A landscape with many valleys, sampled at points; each row gives a point and its height.
From any point a ball rolls to the lowest of the 2 points nearest to it. It stops when none of these is lower. Distance is the straight distance between rows; heights are no part of it.
Q884: [-2.49 -2.28 -1.97  0.93 -2.14 -2.07  4.84  0.04  1.09 -0.68 -0.32 -1.34
 -0.62  1.34 -2.51 -0.49  1.49 -0.30 -1.24 -1.66 -0.56  2.56  0.62 -0.86
  3.55  2.00]  height 447
Q515: [-1.18 -1.10 -0.08 -0.66 -0.87  0.16  3.15 -0.44 -1.14 -0.67 -0.99 -1.92
 -1.44  2.82 -3.08  2.17 -0.64  0.11  0.31 -1.49  0.25  4.12  0.17 -1.44
  4.23  2.96]  height 405
Q750: [-1.22 -1.91  0.96 -0.21  2.01  0.71 -1.11 -1.54  1.86 -0.05 -1.24  0.12
 -0.98 -1.88  0.35 -1.71 -0.41 -2.16 -4.69 -0.18 -0.79  0.23 -0.15 -0.34
 -1.72 -0.76]  height 565
Q512: [ 1.04  5.03  0.11  0.28  1.70 -0.77 -2.41  1.91 -1.48  1.03  0.40  1.13
  0.70 -1.13  2.40 -0.84 -2.98 -1.51  1.45  2.00  2.17 -3.01  0.56  1.59
 -0.09 -1.44]  height 387
Q45: [-3.65 -0.49  1.31 -2.71  0.59  0.32  0.41 -2.96 -0.06 -1.02 -4.41 -1.68
 -1.61 -0.61 -0.83  1.00 -1.25 -0.29 -1.12 -0.80  1.80  2.48 -0.64 -0.87
  0.54  2.34]  height 288
Q381: [ 0.86  2.19 -0.51  0.83 -2.21 -0.24  1.86  2.43 -2.32  1.97  1.85 -0.59
  0.32  1.02  0.05  3.46 -1.70  1.39  3.87 -2.08 -1.45 -1.06 -1.34 -1.04
  3.46  1.92]  height 249
Q102: [-0.96 -0.63 -0.79  1.86 -1.81 -1.80  4.09 -1.12 -0.55 -1.24  1.34 -1.94
  1.26 -0.38 -0.90  3.11  0.70  0.87  3.44 -1.95 -1.65  1.07  1.03 -1.27
  0.21  2.47]  height 277
Q456: [-2.64  0.45 -2.14  3.00  0.66 -2.64  0.06 -0.02  1.84 -3.64  0.15  0.38
  2.03 -2.08  0.54  1.14  2.05 -3.32 -1.87  1.55  1.70 -0.24  1.55  2.20
  1.06 -1.69]  height 403
Q246: [-2.45  0.93 -1.37  1.57 -0.28 -3.65  2.88 -2.77 -1.82 -1.54  0.45  0.74
  1.60 -2.80 -0.99 -3.50  1.38  0.24 -0.19  1.49 -0.24 -1.82  0.44  1.91
 -4.26 -1.78]  height 589
Q333: [-2.07 -1.12  1.16  1.17 -2.41  0.48 -0.97  1.03 -2.33 -1.63  0.51 -2.64
 -0.50  2.44  2.00  3.95 -0.21 -0.15  1.61 -0.09  2.12 -2.19 -2.00 -0.81
  0.99 -0.51]  height 460
Q242: [ 3.20  0.90 -1.53 -1.29  0.59 -0.50 -3.59  3.37  0.73  0.41  1.19  2.61
  1.48  2.13  1.83 -0.29  0.30 -0.56  0.16  2.73  0.23 -2.95 -0.11  0.15
  0.98 -2.31]  height 413
Q809: [ 0.76 -0.07  2.45  3.48  0.67 -0.52 -1.78 -1.30 -3.45  0.20  1.30 -4.42
  0.35 -0.66 -0.37  0.26 -0.79  0.46 -0.44  1.36 -1.19 -1.59  0.74  0.73
 -5.55  0.21]  height 352
Q940: [-1.70 -0.03  2.35  1.63 -3.70  0.82 -0.02  0.29 -4.26 -0.93 -1.12 -1.50
 -0.41  3.17  2.29  2.42  2.22  0.19  2.71  0.68  1.45 -0.80 -1.74 -0.71
 -1.40 -2.97]  height 484
Q854: [ 0.27  1.90  1.96 -3.72  2.20  3.54 -2.09 -3.54  0.36  0.86 -3.08  1.32
 -0.69 -1.75 -0.48  2.88 -0.33  1.80  1.17  0.26  2.09  3.52 -0.51 -0.49
  1.63  0.02]  height 417
Q785: [ 1.55 -2.50 -1.11  0.18  1.47 -1.07 -4.23 -0.57  3.59 -1.71 -3.69  2.18
  0.39 -0.08  2.55  0.84  3.08 -3.27 -0.77  1.22  1.38  2.00  1.65  1.26
 -2.02 -1.41]  height 367
Q775: [ 0.72  1.69  2.68  0.71  3.69  2.92 -0.97 -0.73  3.00 -0.39  2.70  1.46
  1.50 -5.05  0.28 -0.05 -1.26 -0.31 -1.73  0.16  0.46  0.41  2.39  1.73
  0.69  0.90]  height 261
Q505: [-0.59 -0.93 -2.45  1.04 -2.20 -2.48  3.97  1.72 -1.23 -2.62  1.53  0.55
  2.03  2.57  0.27  1.70  1.64  0.06  3.00  1.07  0.45 -0.90 -1.66 -1.60
  3.10 -1.01]  height 285
Q468: [-1.10  2.38  0.77  0.09 -2.66 -0.57  1.61 -0.47 -4.40  3.72 -1.29  0.82
 -0.65  2.37  0.45  0.78  0.17  2.49  2.04 -1.22 -1.37 -2.67 -2.41 -2.26
 -0.88 -2.38]  height 524
Q496: [ 0.00  0.79  2.47 -0.14 -3.93  1.93 -0.66  1.55 -4.06  2.29 -0.99 -0.97
 -1.89  3.14  1.71  0.50  1.30  1.49  4.27 -0.60 -0.66 -2.09 -3.23 -1.46
 -2.64 -1.95]  height 505
Q273: [-1.36 -0.49 -2.10  0.32 -1.50 -1.86 -1.51  2.73 -0.69 -1.68 -0.69 -0.92
 -0.40  1.53  2.66  2.13 -1.65 -0.78 -0.13 -0.02  2.14 -2.62 -2.31  0.11
  2.38  0.35]  height 428
Q379: [-1.88 -1.12 -0.60 -0.15  1.09 -4.85 -1.68  1.42 -1.94  1.32  0.89 -0.33
  1.62  1.38 -2.22 -6.57 -0.75 -1.91 -3.41  0.58 -0.70 -4.71  1.69  0.51
 -3.72 -1.46]  height 526
Q687: [-0.27  0.24  0.65  0.60  1.32  1.23 -0.51  1.04  2.64  0.15  0.79  1.27
 -2.93 -1.86 -0.18 -4.99 -2.08 -2.44 -3.45 -0.02 -0.38 -0.23 -0.47  1.35
 -1.05 -0.45]  height 546
Q33: [-2.98 -3.16 -1.26 -0.53 -0.59 -1.67  2.14 -0.16  1.63 -0.68  0.11 -0.75
  0.56  0.83 -1.56  1.68  0.39  0.47 -2.33 -2.95  0.64 -1.08 -0.50 -2.37
  4.55  3.20]  height 410
Q522: [ 0.89 -1.69  3.48 -1.44  5.34  3.35 -3.22 -2.25  3.38 -0.74  2.27  0.27
  1.69 -4.38  0.50  0.81 -2.50 -0.11 -1.90 -0.10  1.67  0.62  2.50 -0.64
 -1.40  2.49]  height 311
Q545: [-0.55 -0.96  1.99 -0.34 -0.06  0.61  2.67 -1.58  1.17  1.56 -1.31 -0.63
  1.57  2.38 -2.23  3.32 -0.55  0.01  1.34 -2.35 -1.63  1.91  0.07 -2.96
  4.71  3.14]  height 358
Q136: [-2.42  1.10  1.20  2.02 -0.02  0.39  0.89 -0.75 -2.18 -2.16 -1.83  0.29
 -1.96 -1.26  1.32 -0.83  0.79 -1.58 -1.88  2.04  2.03  1.38 -1.03  1.75
 -1.14 -3.95]  height 496
Q992: [-3.14 -0.28  2.28 -0.73  2.36  0.65  1.73 -2.84 -0.34 -0.73 -1.14 -1.80
 -0.64 -1.02 -2.51  3.04 -1.61  1.35 -1.94 -1.47  1.53  1.71  0.38 -1.53
  2.41  2.96]  height 334
Q41: [ 1.88  0.51 -2.55 -2.63 -1.94 -0.86 -0.09  3.96  0.24  0.18  1.40  0.92
 -0.82  1.09  2.25 -0.86 -2.12  0.73  3.24  0.12  0.53 -2.15 -1.60  1.48
 -1.82  0.13]  height 219
Q539: [ 1.76 -0.39  0.22  0.67  0.41 -0.96 -2.75 -1.68  1.58  1.53 -3.14  0.01
  0.48 -0.82  0.71  5.12  2.22 -1.38  1.67 -1.49 -0.69  2.58  1.59 -0.50
 -0.96  2.20]  height 356
Q393: [ 0.48  0.25 -0.49 -1.05  0.70 -0.40 -2.81  0.04 -0.13  1.53 -1.05  1.10
  0.32 -1.25  2.35 -0.22 -0.19 -0.05 -0.52  0.51  0.27 -2.93 -0.73  0.12
 -1.57 -1.01]  height 478
Q27: [-0.11 -0.52  3.03  1.97 -0.37 -1.38 -2.50 -0.53 -4.67  2.49 -0.28 -3.32
  0.60  2.05 -0.18  0.71  0.27  1.40 -0.64 -0.14 -1.12 -2.84 -0.20 -1.21
 -5.05 -1.56]  height 384
Q851: [-1.07 -4.06 -0.95  0.12 -3.38 -2.47  3.66  0.68 -0.45 -1.32  2.07 -0.90
 -1.20  2.82 -0.95 -0.17 -0.11  1.83  1.17 -0.40 -0.68 -1.11 -1.22 -1.75
 -2.22  0.52]  height 327
Q436: [-0.08  1.12  2.82 -2.55  1.98  4.89  0.96 -1.24 -1.09 -0.85 -0.58  0.44
  0.14 -1.13 -0.19  2.41 -1.38  1.84  1.99  0.66  2.10  2.51 -1.87 -0.64
  2.50  0.46]  height 443
Q330: [ 1.14 -0.53  0.23  2.06 -1.34 -0.63  0.42  0.54 -1.04  1.22  0.99  0.56
 -2.73  2.80 -0.20 -6.28  0.43  0.52 -2.14  1.69 -1.36  0.61 -0.35  1.41
 -3.26 -3.50]  height 369
Q13: [ 1.29  4.49  1.31  0.05  2.15  1.04 -2.15 -0.64  1.25  1.23  3.32  0.47
  3.08 -4.79  0.88 -0.12 -1.15  0.35 -1.25 -0.69  0.02 -1.67  2.67  1.03
  2.86  0.13]  height 306
Q346: [ 0.79 -0.99  0.86 -4.63  2.46  1.71 -1.61 -2.33  3.46  0.07 -1.35  1.57
 -0.06 -0.23 -1.70  2.16  0.16  0.98  0.79 -0.68  0.56  1.84  0.63 -1.83
  2.96  3.32]  height 345
Q810: [ 0.88  3.64 -2.98  0.00  0.20 -2.09 -0.47 -1.38  1.78  1.18  1.15 -0.20
  1.96 -4.88 -0.60 -1.18 -0.03 -0.08  1.24 -1.72 -2.38 -1.17  3.42  2.36
 -4.10  1.57]  height 515
Q714: [-0.90 -2.60  1.52  1.95  0.07  0.86  1.32 -1.04 -1.07 -1.77  0.57 -2.97
 -1.74  0.75 -2.65 -1.87 -0.41 -0.97 -3.18  1.28 -0.22  3.59  1.48  1.11
 -1.45  1.05]  height 637
Q558: [ 0.07 -0.67 -1.11  1.33 -2.18 -3.50 -1.37  0.21 -0.05 -0.27 -1.25 -0.71
  1.29  2.63  2.33  4.86  1.01 -1.24  0.71 -0.88  0.50 -2.52 -0.58 -1.84
  3.20  0.27]  height 386
Q650: [ 1.19 -2.04  1.70 -1.18  0.38  3.96 -0.88 -0.09 -0.28 -0.23 -0.99  1.52
 -1.93  0.13  1.85 -0.38  0.19  0.76  0.13  0.70  0.03  1.33 -1.16 -0.35
 -2.67 -1.73]  height 543
Q588: [-0.04  2.02 -1.51  0.75 -2.34 -0.57  1.25  1.38  0.17  3.67 -0.72  0.60
 -3.04 -0.59 -0.58 -3.65  0.47  0.94 -2.21 -2.06 -2.87  1.69 -0.37  1.86
  0.03  0.29]  height 630
Q186: [ 0.25  0.18  2.21  0.47  2.02  1.79 -3.61  0.25  1.24 -2.32 -1.93 -0.50
  0.48 -0.22  2.07  2.81 -0.56 -3.87 -0.36  2.84  3.23  2.62  1.16  1.09
  0.99 -1.30]  height 401
Q365: [ 0.52  0.29  0.55 -2.00  1.77  1.62 -0.82  0.60  1.57 -1.21  3.93  2.02
  2.11 -3.17  1.74 -0.77 -1.93  0.91 -0.66  0.62  1.85 -3.19  0.16  0.44
  2.04 -0.64]  height 448
Q941: [-0.56 -0.66  1.04 -1.84  1.44  2.91  2.94 -0.64  0.43 -1.74  3.79  1.27
  1.44 -3.27 -0.30  0.39 -1.99  3.28  0.21 -1.05  1.34 -1.83 -1.37 -0.54
  2.52  1.38]  height 469
Q973: [-1.42  0.75 -1.35  1.18 -0.43 -4.48  1.74 -1.63 -3.62  1.92 -0.11  0.47
  1.66  0.06 -2.42 -2.96  2.79  1.46 -0.81  0.28 -0.89 -2.89 -0.21  0.27
 -2.03 -2.31]  height 573
Q455: [-0.09 -2.91  1.46  0.67  3.28  1.27 -1.93 -0.39  3.08 -3.51  0.05  0.39
 -0.75 -0.57  0.32 -1.95 -0.66 -3.45 -3.54  2.08  1.53  0.97  1.66  0.57
 -1.04 -1.24]  height 583
Q298: [ 1.24 -2.08 -0.92  0.57 -3.12 -1.22  0.45  1.23 -0.49 -1.27  0.16  0.35
  1.41  4.93  0.21  3.28  2.00 -0.55  1.63  0.39 -0.70 -1.24 -1.43 -2.92
  2.09 -1.85]  height 338
Q928: [ 1.59 -1.05 -0.67 -0.95  0.14  2.37  1.78  1.17  0.82 -0.49  0.85  0.53
 -0.40  1.09 -1.68  0.85  0.40  0.21  1.45  0.38 -0.51  2.82  0.32 -0.08
  1.59  0.55]  height 567
Q304: [ 0.85  2.22 -0.73 -1.71  1.99 -0.83 -2.52  0.58  0.63 -0.74  1.46  1.99
  2.83 -3.30  3.06  0.64 -2.86  0.03  1.86  1.57  3.08 -3.79  0.88  1.04
 -0.54 -0.50]  height 422
Q234: [ 1.49 -3.59 -1.11 -1.90  0.38  1.22  1.67  0.60  1.96 -1.80  2.26 -0.09
 -1.32  3.28 -3.51 -1.56  0.43  0.58 -0.70  0.05 -0.93  3.57  0.55 -1.65
  1.69  1.99]  height 586
Q954: [ 1.54 -2.50 -1.59 -1.96 -1.09 -1.07  1.27  1.69  0.27 -0.42  2.44  1.87
  0.19  3.84  0.70  1.03 -0.66  1.72  3.19 -0.42 -0.20 -2.95 -3.12 -2.49
  0.52  0.37]  height 328
Q543: [ 0.05 -2.19 -1.95 -0.94 -3.05 -0.69  1.06  3.58 -0.69 -1.69  2.09 -0.41
 -1.24  3.58  0.41 -0.17 -1.64  1.25  3.67  1.03 -0.32 -1.43 -2.25 -1.14
 -2.43  0.04]  height 281
Q572: [ 2.12 -1.02  0.11 -1.84 -0.24  0.07 -0.65  2.58 -0.99  0.11  2.09  2.40
  0.95  2.70  0.66 -0.98  1.51  2.43  0.93  1.41 -0.24 -3.04 -2.14 -1.75
  0.04 -2.92]  height 370
Q578: [ 1.17  1.28 -2.75 -1.35  1.34 -1.24 -0.92 -0.26  1.97  1.20  1.45  1.64
  2.68 -1.18  1.10  0.05  2.03  1.90  1.67  0.03 -0.71 -2.60  1.54 -0.19
  1.02 -0.05]  height 479
Q95: [ 1.28 -2.18 -0.03  2.19  0.23 -2.63 -1.36 -1.12 -1.88  3.64  0.44 -1.47
  0.70  1.99 -1.42 -0.13  1.85  1.72 -1.21 -0.96 -2.39 -2.26 -0.38 -1.16
 -2.68 -0.70]  height 418
Q711: [-1.46  0.27  1.26 -1.49  0.81  3.14  3.29 -0.35 -1.37 -2.66  1.08  0.23
  0.55 -3.96  0.99  2.25 -2.70  2.23  2.07  0.25  2.60  0.24 -1.92  0.50
  0.54  1.39]  height 465
Q694: [ 1.21 -0.76 -0.27  1.46 -0.72  1.12 -0.40  1.19  0.51 -0.09 -1.42  1.55
 -1.53  1.83  0.12 -3.02  1.59 -1.57 -2.48  1.74 -0.98  2.30 -0.85  1.37
 -0.73 -3.22]  height 308
Q755: [ 0.68 -1.17 -2.40 -0.98 -0.99  0.08  0.69  0.68  2.02 -1.37 -2.17  2.21
 -0.20  0.19  1.18  0.33  2.27 -1.11 -0.60  0.95  0.03  1.06 -0.80  0.18
 -0.38 -2.66]  height 239
Q166: [ 2.27 -2.07 -2.21  0.05  0.43 -1.06 -3.91  0.57  3.43  0.75 -4.10 -0.22
 -0.91  1.48  0.51  0.92  2.37 -3.41 -0.68 -1.29 -0.83  2.80  1.57  0.05
 -0.48  0.94]  height 302
Q262: [-1.57  0.70 -1.75  2.75  0.22 -1.49 -0.32  1.48  2.06 -3.02  0.25 -1.03
  0.45 -0.79  1.58 -1.73 -1.04 -4.96 -3.00  0.66  1.35 -0.44  0.80  2.82
  0.71 -0.47]  height 361
Q901: [ 2.14 -1.31 -1.66 -0.15 -0.13  0.81 -2.29  1.45  2.20 -1.06 -0.70 -0.69
 -0.48  0.45  1.01  1.35 -0.76 -3.24 -0.17  0.23  0.24  2.32  1.84  1.05
 -0.44  1.70]  height 227
Q662: [ 1.28 -0.26  1.30 -1.60  2.76  3.01 -2.83  0.42  1.74 -2.00 -1.14  0.48
  0.25  0.79  0.55  2.38 -0.03 -1.54 -0.51  1.09  2.59  2.80  0.71  0.26
  4.63 -0.01]  height 353
Q880: [-3.54 -0.27  1.73 -1.41 -0.92  1.06  0.29 -2.71 -0.35 -1.15 -5.26 -0.62
 -0.81  0.69  0.88  2.16  1.82 -1.96  0.85  0.46  1.95  2.52 -0.29 -1.19
 -1.50 -0.29]  height 231
Q156: [-1.23  1.97  1.11  1.84 -1.17  1.60  1.95  0.47 -2.47 -1.70  0.08  0.89
  0.33  0.16  0.76  0.56  1.23  0.53  0.07  2.12  1.88  2.34 -1.18  1.34
  1.81 -4.01]  height 520
Q879: [ 1.75  1.37 -1.13 -0.47 -1.54 -0.64 -0.51  3.09 -1.55  1.67  0.98  1.16
 -1.57  1.54 -0.69 -4.32  0.44  1.26  0.09  0.94 -1.64 -1.48 -1.12  1.07
 -2.13 -2.04]  height 414
Q835: [-0.69  1.12 -2.09  3.35 -2.63 -2.75  2.62  0.40 -0.37  1.50  1.22 -1.87
 -1.92  0.50 -2.28 -4.96  1.65 -0.39 -2.47 -0.61 -2.15  2.36  0.29  3.16
 -0.17 -0.16]  height 648
Q356: [ 0.23  1.57  0.61 -3.69  0.10  4.32  0.56 -0.16  0.32  2.27 -2.79  0.86
 -3.81  0.53 -1.57 -1.42 -1.69  1.67  0.00 -1.21 -0.81  4.95 -1.07 -0.11
  1.34  2.42]  height 580
Q784: [ 1.35  1.03  1.26  1.99  1.54  2.11  0.15  0.70  1.92 -1.58  0.49  2.48
 -0.92 -2.48  1.38 -2.71 -1.66 -3.57  0.78  3.25  1.38 -0.07 -0.07  1.32
 -3.26 -2.32]  height 501
Q777: [-0.33 -0.32  0.04 -0.14 -0.56  2.67  2.93  2.75 -0.34 -2.45  0.97  0.33
 -1.77  1.01 -0.64 -0.94 -0.98  0.59  0.03  2.14  1.69  2.19 -1.91  1.26
  2.13 -1.41]  height 545
Q582: [ 0.27  1.87 -3.05 -1.48  0.05 -2.03  1.03 -1.75  1.46  1.53  1.10  1.57
  1.68 -3.21 -0.87 -2.42  2.38  1.70  0.52 -0.70 -2.06 -1.67  1.39  1.29
 -1.90 -0.74]  height 498
Q821: [-1.47 -3.62 -1.89  1.58 -1.73 -4.48  1.39 -0.57  0.59  0.22  0.46 -1.25
 -0.63  2.00 -0.70  0.15  0.36  0.67 -0.87 -2.52 -1.64 -3.61 -1.34 -2.25
 -1.14  1.52]  height 366
Q751: [ 0.64  0.16 -1.41  2.32 -1.47 -0.50 -0.90  2.18 -0.82  0.26  1.41 -2.65
 -0.01  0.52 -0.62  0.53 -1.44  0.23  0.29 -0.72 -1.07 -0.25  0.61  1.90
  0.43  1.54]  height 248
Q780: [-0.46  2.28 -0.47 -0.98 -1.37  1.67  2.20  1.79 -0.09  2.02  2.08  0.33
 -2.11 -1.94 -0.80 -3.07 -2.26  2.61 -1.94 -2.45 -1.79  0.61 -0.03  0.83
  2.18  0.81]  height 614
Q760: [ 2.13 -2.45  0.60  0.49 -0.48  1.71  2.55 -0.99  0.98 -1.60  3.38 -1.87
  0.57  0.89 -4.21 -1.71  1.14  1.61 -0.39 -0.87 -2.48  3.79  3.10 -0.77
  1.27  2.26]  height 605
Q406: [-1.96 -3.47  1.42  0.36  0.89  0.85  2.00 -2.35  0.02 -0.16 -0.36 -1.72
 -0.21  0.87 -1.72  0.97  0.54  0.82 -1.87 -2.21 -0.65  0.57  0.04 -2.99
  1.15  2.01]  height 373
Q877: [ 0.33  0.17  2.60 -3.28  4.31  2.43 -0.12 -4.21  2.68  1.29 -1.47  2.71
  0.85 -3.02 -1.59  2.35  1.87  2.59 -1.04 -0.06  0.90  2.24  0.03 -1.27
  1.85  0.79]  height 385
Q22: [-0.46  0.04  2.81  2.34  2.18  3.03  1.14 -0.15  1.46 -1.07  1.26  0.88
 -3.08 -0.55  0.00 -4.98 -1.11 -2.38 -1.75  2.86  0.39  1.24 -0.20  0.55
 -2.40 -1.19]  height 525
Q18: [ 0.88 -0.74  0.61 -0.07  0.42 -0.37 -0.25 -1.36  2.18  0.44 -1.80 -0.22
  1.47  0.62 -1.39  5.41  1.26 -1.16  3.39 -1.78 -0.52  2.38  1.13 -1.52
  3.03  2.56]  height 307
Q783: [-0.20  1.98 -1.94  2.23 -2.37 -1.60  1.12  3.41 -1.96 -0.38  2.37 -3.13
  0.52  1.21 -0.52  0.90 -2.09  0.64  0.98 -1.43  0.21 -2.58 -0.15  0.30
  3.87  2.17]  height 310
Q411: [ 1.26  2.06  1.67  1.50  0.44  2.86 -3.52  1.70  0.11 -1.55 -1.19  0.84
  0.20 -1.06  3.96  1.06 -1.69 -4.04  1.37  3.81  3.03  0.62 -0.32  1.65
  0.30 -3.18]  height 439
Q284: [ 0.25  0.48  1.31  3.51 -0.64  0.25 -0.82  0.57 -1.60 -0.42  0.84 -3.16
 -1.93 -0.32  0.35 -0.54 -3.00 -1.01 -1.20 -0.26 -0.70  0.12  0.65  1.58
 -3.71  1.10]  height 312
Q407: [-0.22  0.73  0.81 -2.50  2.90  0.68 -3.80 -2.57  1.72 -0.31 -3.45 -0.61
  0.30  0.91 -2.36  2.69  0.52 -1.28 -0.47  0.34  1.67  2.88  0.94 -0.93
  3.90  2.02]  height 289
Q511: [-0.33  1.26 -0.40 -0.64  0.77 -4.64 -0.80 -1.50 -3.94  4.42 -2.85 -0.16
  2.26  0.11 -1.25 -0.65  2.30  1.38  0.46 -0.71 -1.97 -3.49  0.82 -1.17
 -3.31 -0.65]  height 555
Q313: [ 1.39  2.36 -1.84 -2.30  0.66 -2.12 -2.53  0.82  0.08  1.33 -1.16  3.96
  2.09 -0.74  2.67 -0.81  1.13  0.53  1.12  1.28  0.53 -3.33 -0.36  0.08
  1.47 -2.90]  height 449
Q358: [ 0.15  2.86 -0.20  0.99 -0.27 -0.13  1.90 -0.42 -1.03  2.62  1.35 -0.02
  2.26 -2.39 -0.39  3.14 -0.35  1.95  2.62 -2.53 -1.49 -0.89 -0.19 -0.61
  2.38  2.34]  height 195
Q343: [ 0.97  2.27  0.78 -1.95  1.11  3.98  1.79  0.50  0.50  1.43  0.25  0.48
 -2.21 -2.00 -2.11 -1.88 -1.69  1.64 -1.64 -0.88  0.01  3.50 -0.02  1.00
  3.20  1.51]  height 598
Q826: [-1.21  0.28 -0.08  2.85  0.99 -0.88 -3.11  1.12  2.28 -1.83 -0.57 -2.16
 -0.37 -1.95  2.56  0.88 -2.99 -4.30 -1.91 -0.53  1.64 -0.21  1.64  1.95
 -0.20  2.52]  height 309
Q319: [ 0.97  1.77 -1.97 -1.41 -0.07 -0.15 -1.14  0.35  2.54  2.71  4.12 -0.28
  1.71 -2.25 -1.28 -4.17 -0.62  1.14 -0.98 -2.96 -3.54 -2.46  3.41  0.83
 -1.49  2.32]  height 550
Q123: [ 0.17  2.46  0.61 -0.45  0.20  2.22 -0.94  0.02 -0.12 -0.87 -2.48  2.11
 -0.99 -1.30  3.22  0.03  0.21 -1.63  0.12  2.42  2.33  1.58 -1.32  1.55
 -0.61 -2.96]  height 470
Q141: [-0.70 -0.25 -0.51 -0.78  1.01 -3.33 -1.18  0.33 -1.02  1.04 -0.26  0.23
 -0.06 -0.24  0.29 -3.35 -0.77 -0.27 -2.59 -0.36 -1.34 -4.07  0.09  0.22
 -2.40 -1.14]  height 502
Q221: [-0.76 -4.02 -1.03  1.61 -0.70 -5.49  2.15 -1.57 -0.91  3.10  0.19 -2.59
  0.54  2.94 -2.80 -2.03  1.61  2.19 -2.54 -2.28 -3.39 -2.90 -1.16 -1.49
 -2.40  0.34]  height 402
Q836: [-2.80 -1.77  0.03  2.54 -2.46 -1.43  3.97 -0.89 -2.51 -0.68  1.54 -2.19
 -2.28  0.54 -1.93 -4.46 -0.19  0.03 -3.91  0.34 -0.22  2.66  0.02  2.18
 -0.07  0.69]  height 654
Q187: [ 1.11  0.18 -1.98  3.17 -2.24 -1.73  2.82 -0.08 -1.82 -1.23  2.85 -1.24
  1.63  2.06 -2.11  0.96  1.67  0.81  3.24  0.84 -1.17  0.13  0.35 -0.51
  1.16  0.50]  height 220
Q489: [-0.08  4.91 -0.57  0.37  0.95 -0.97 -1.12  0.85 -1.64  0.51  2.49  0.58
  3.13 -3.28  0.88 -1.85 -1.54  0.69 -0.94  0.48  1.34 -3.57  1.98  1.67
  1.68 -0.92]  height 346
Q748: [-0.56  2.68 -0.76  0.21 -1.16 -2.56  0.98 -2.14 -2.45  3.77 -1.39  0.18
  0.55 -0.77  0.38  1.00  1.89  2.79  2.22 -1.52 -2.09 -2.20 -1.10 -0.73
 -1.54 -0.83]  height 539
Q69: [ 0.36 -1.84  2.24  0.74  2.18  1.88  1.84 -2.42  0.36 -1.78  0.65 -2.01
  0.27  0.01 -3.79 -0.21  1.11  0.15 -0.47  0.39 -0.47  4.56  2.08 -0.02
  0.23  1.19]  height 622
Q206: [ 0.12 -0.10  0.91 -3.78  0.63  3.02  0.41 -1.29  0.61  0.93 -3.32  1.23
 -2.12  0.61 -0.98 -0.86  0.87  0.98 -0.97  0.74 -0.41  2.86 -0.30 -0.48
 -0.55  0.06]  height 562
Q247: [ 0.70 -0.18  0.26  0.87  0.48 -0.52  0.74 -2.07 -0.17  0.34  0.63 -0.08
  1.11 -1.17  0.16  4.18  0.58  1.61  3.15 -1.26 -1.16 -0.02 -0.77 -1.17
 -0.84  1.44]  height 245
Q305: [ 1.59 -1.32 -1.63 -0.44 -1.34  0.82 -2.81  2.78  1.22  0.27 -0.57 -0.03
 -2.02  1.27  1.71 -0.07 -2.30 -0.69  2.12 -0.86 -1.20 -0.25 -0.44  0.59
 -2.15  1.56]  height 128
Q223: [ 0.21 -0.60  3.92 -1.55 -2.10  4.55 -1.91  1.08 -2.98  0.78 -1.68  0.66
 -1.70  1.71  3.22 -1.00  0.94  0.99  1.74  1.00  0.50 -0.54 -2.78 -0.90
 -3.41 -2.90]  height 527
Q807: [-0.48 -0.57 -1.01 -1.59 -0.62 -0.47  0.55 -1.68  1.78 -0.73 -5.51  1.71
  0.29 -0.06  1.63  3.20  3.42 -1.38  1.19  0.48  1.42  3.06  0.21 -0.80
 -0.55 -1.44]  height 155
Q121: [ 2.16  2.67 -1.94 -1.24  0.90 -1.56 -3.52 -0.09  1.72  2.75  1.09  0.84
  1.12 -2.45  1.04 -1.22 -1.13  0.39  0.33 -2.10 -2.27 -3.19  3.25  0.97
 -2.36  1.91]  height 533

Call two points neighbours if one is among the 2 nearest of the other. Go from one point of each pair to the other, from neighbour to neighbour, staying as low as possible. Name the highest point that can't be avoided.
Q358 and Q751 => Q783
Q543 and Q751 => Q95
Q18 and Q543 => Q539
Q187 and Q358 => Q102

Two balls start at each pair of points below. Name the first point that both come to, or write none.
Q319 and Q379 => Q313
Q121 and Q687 => none
Q750 and Q714 => Q123
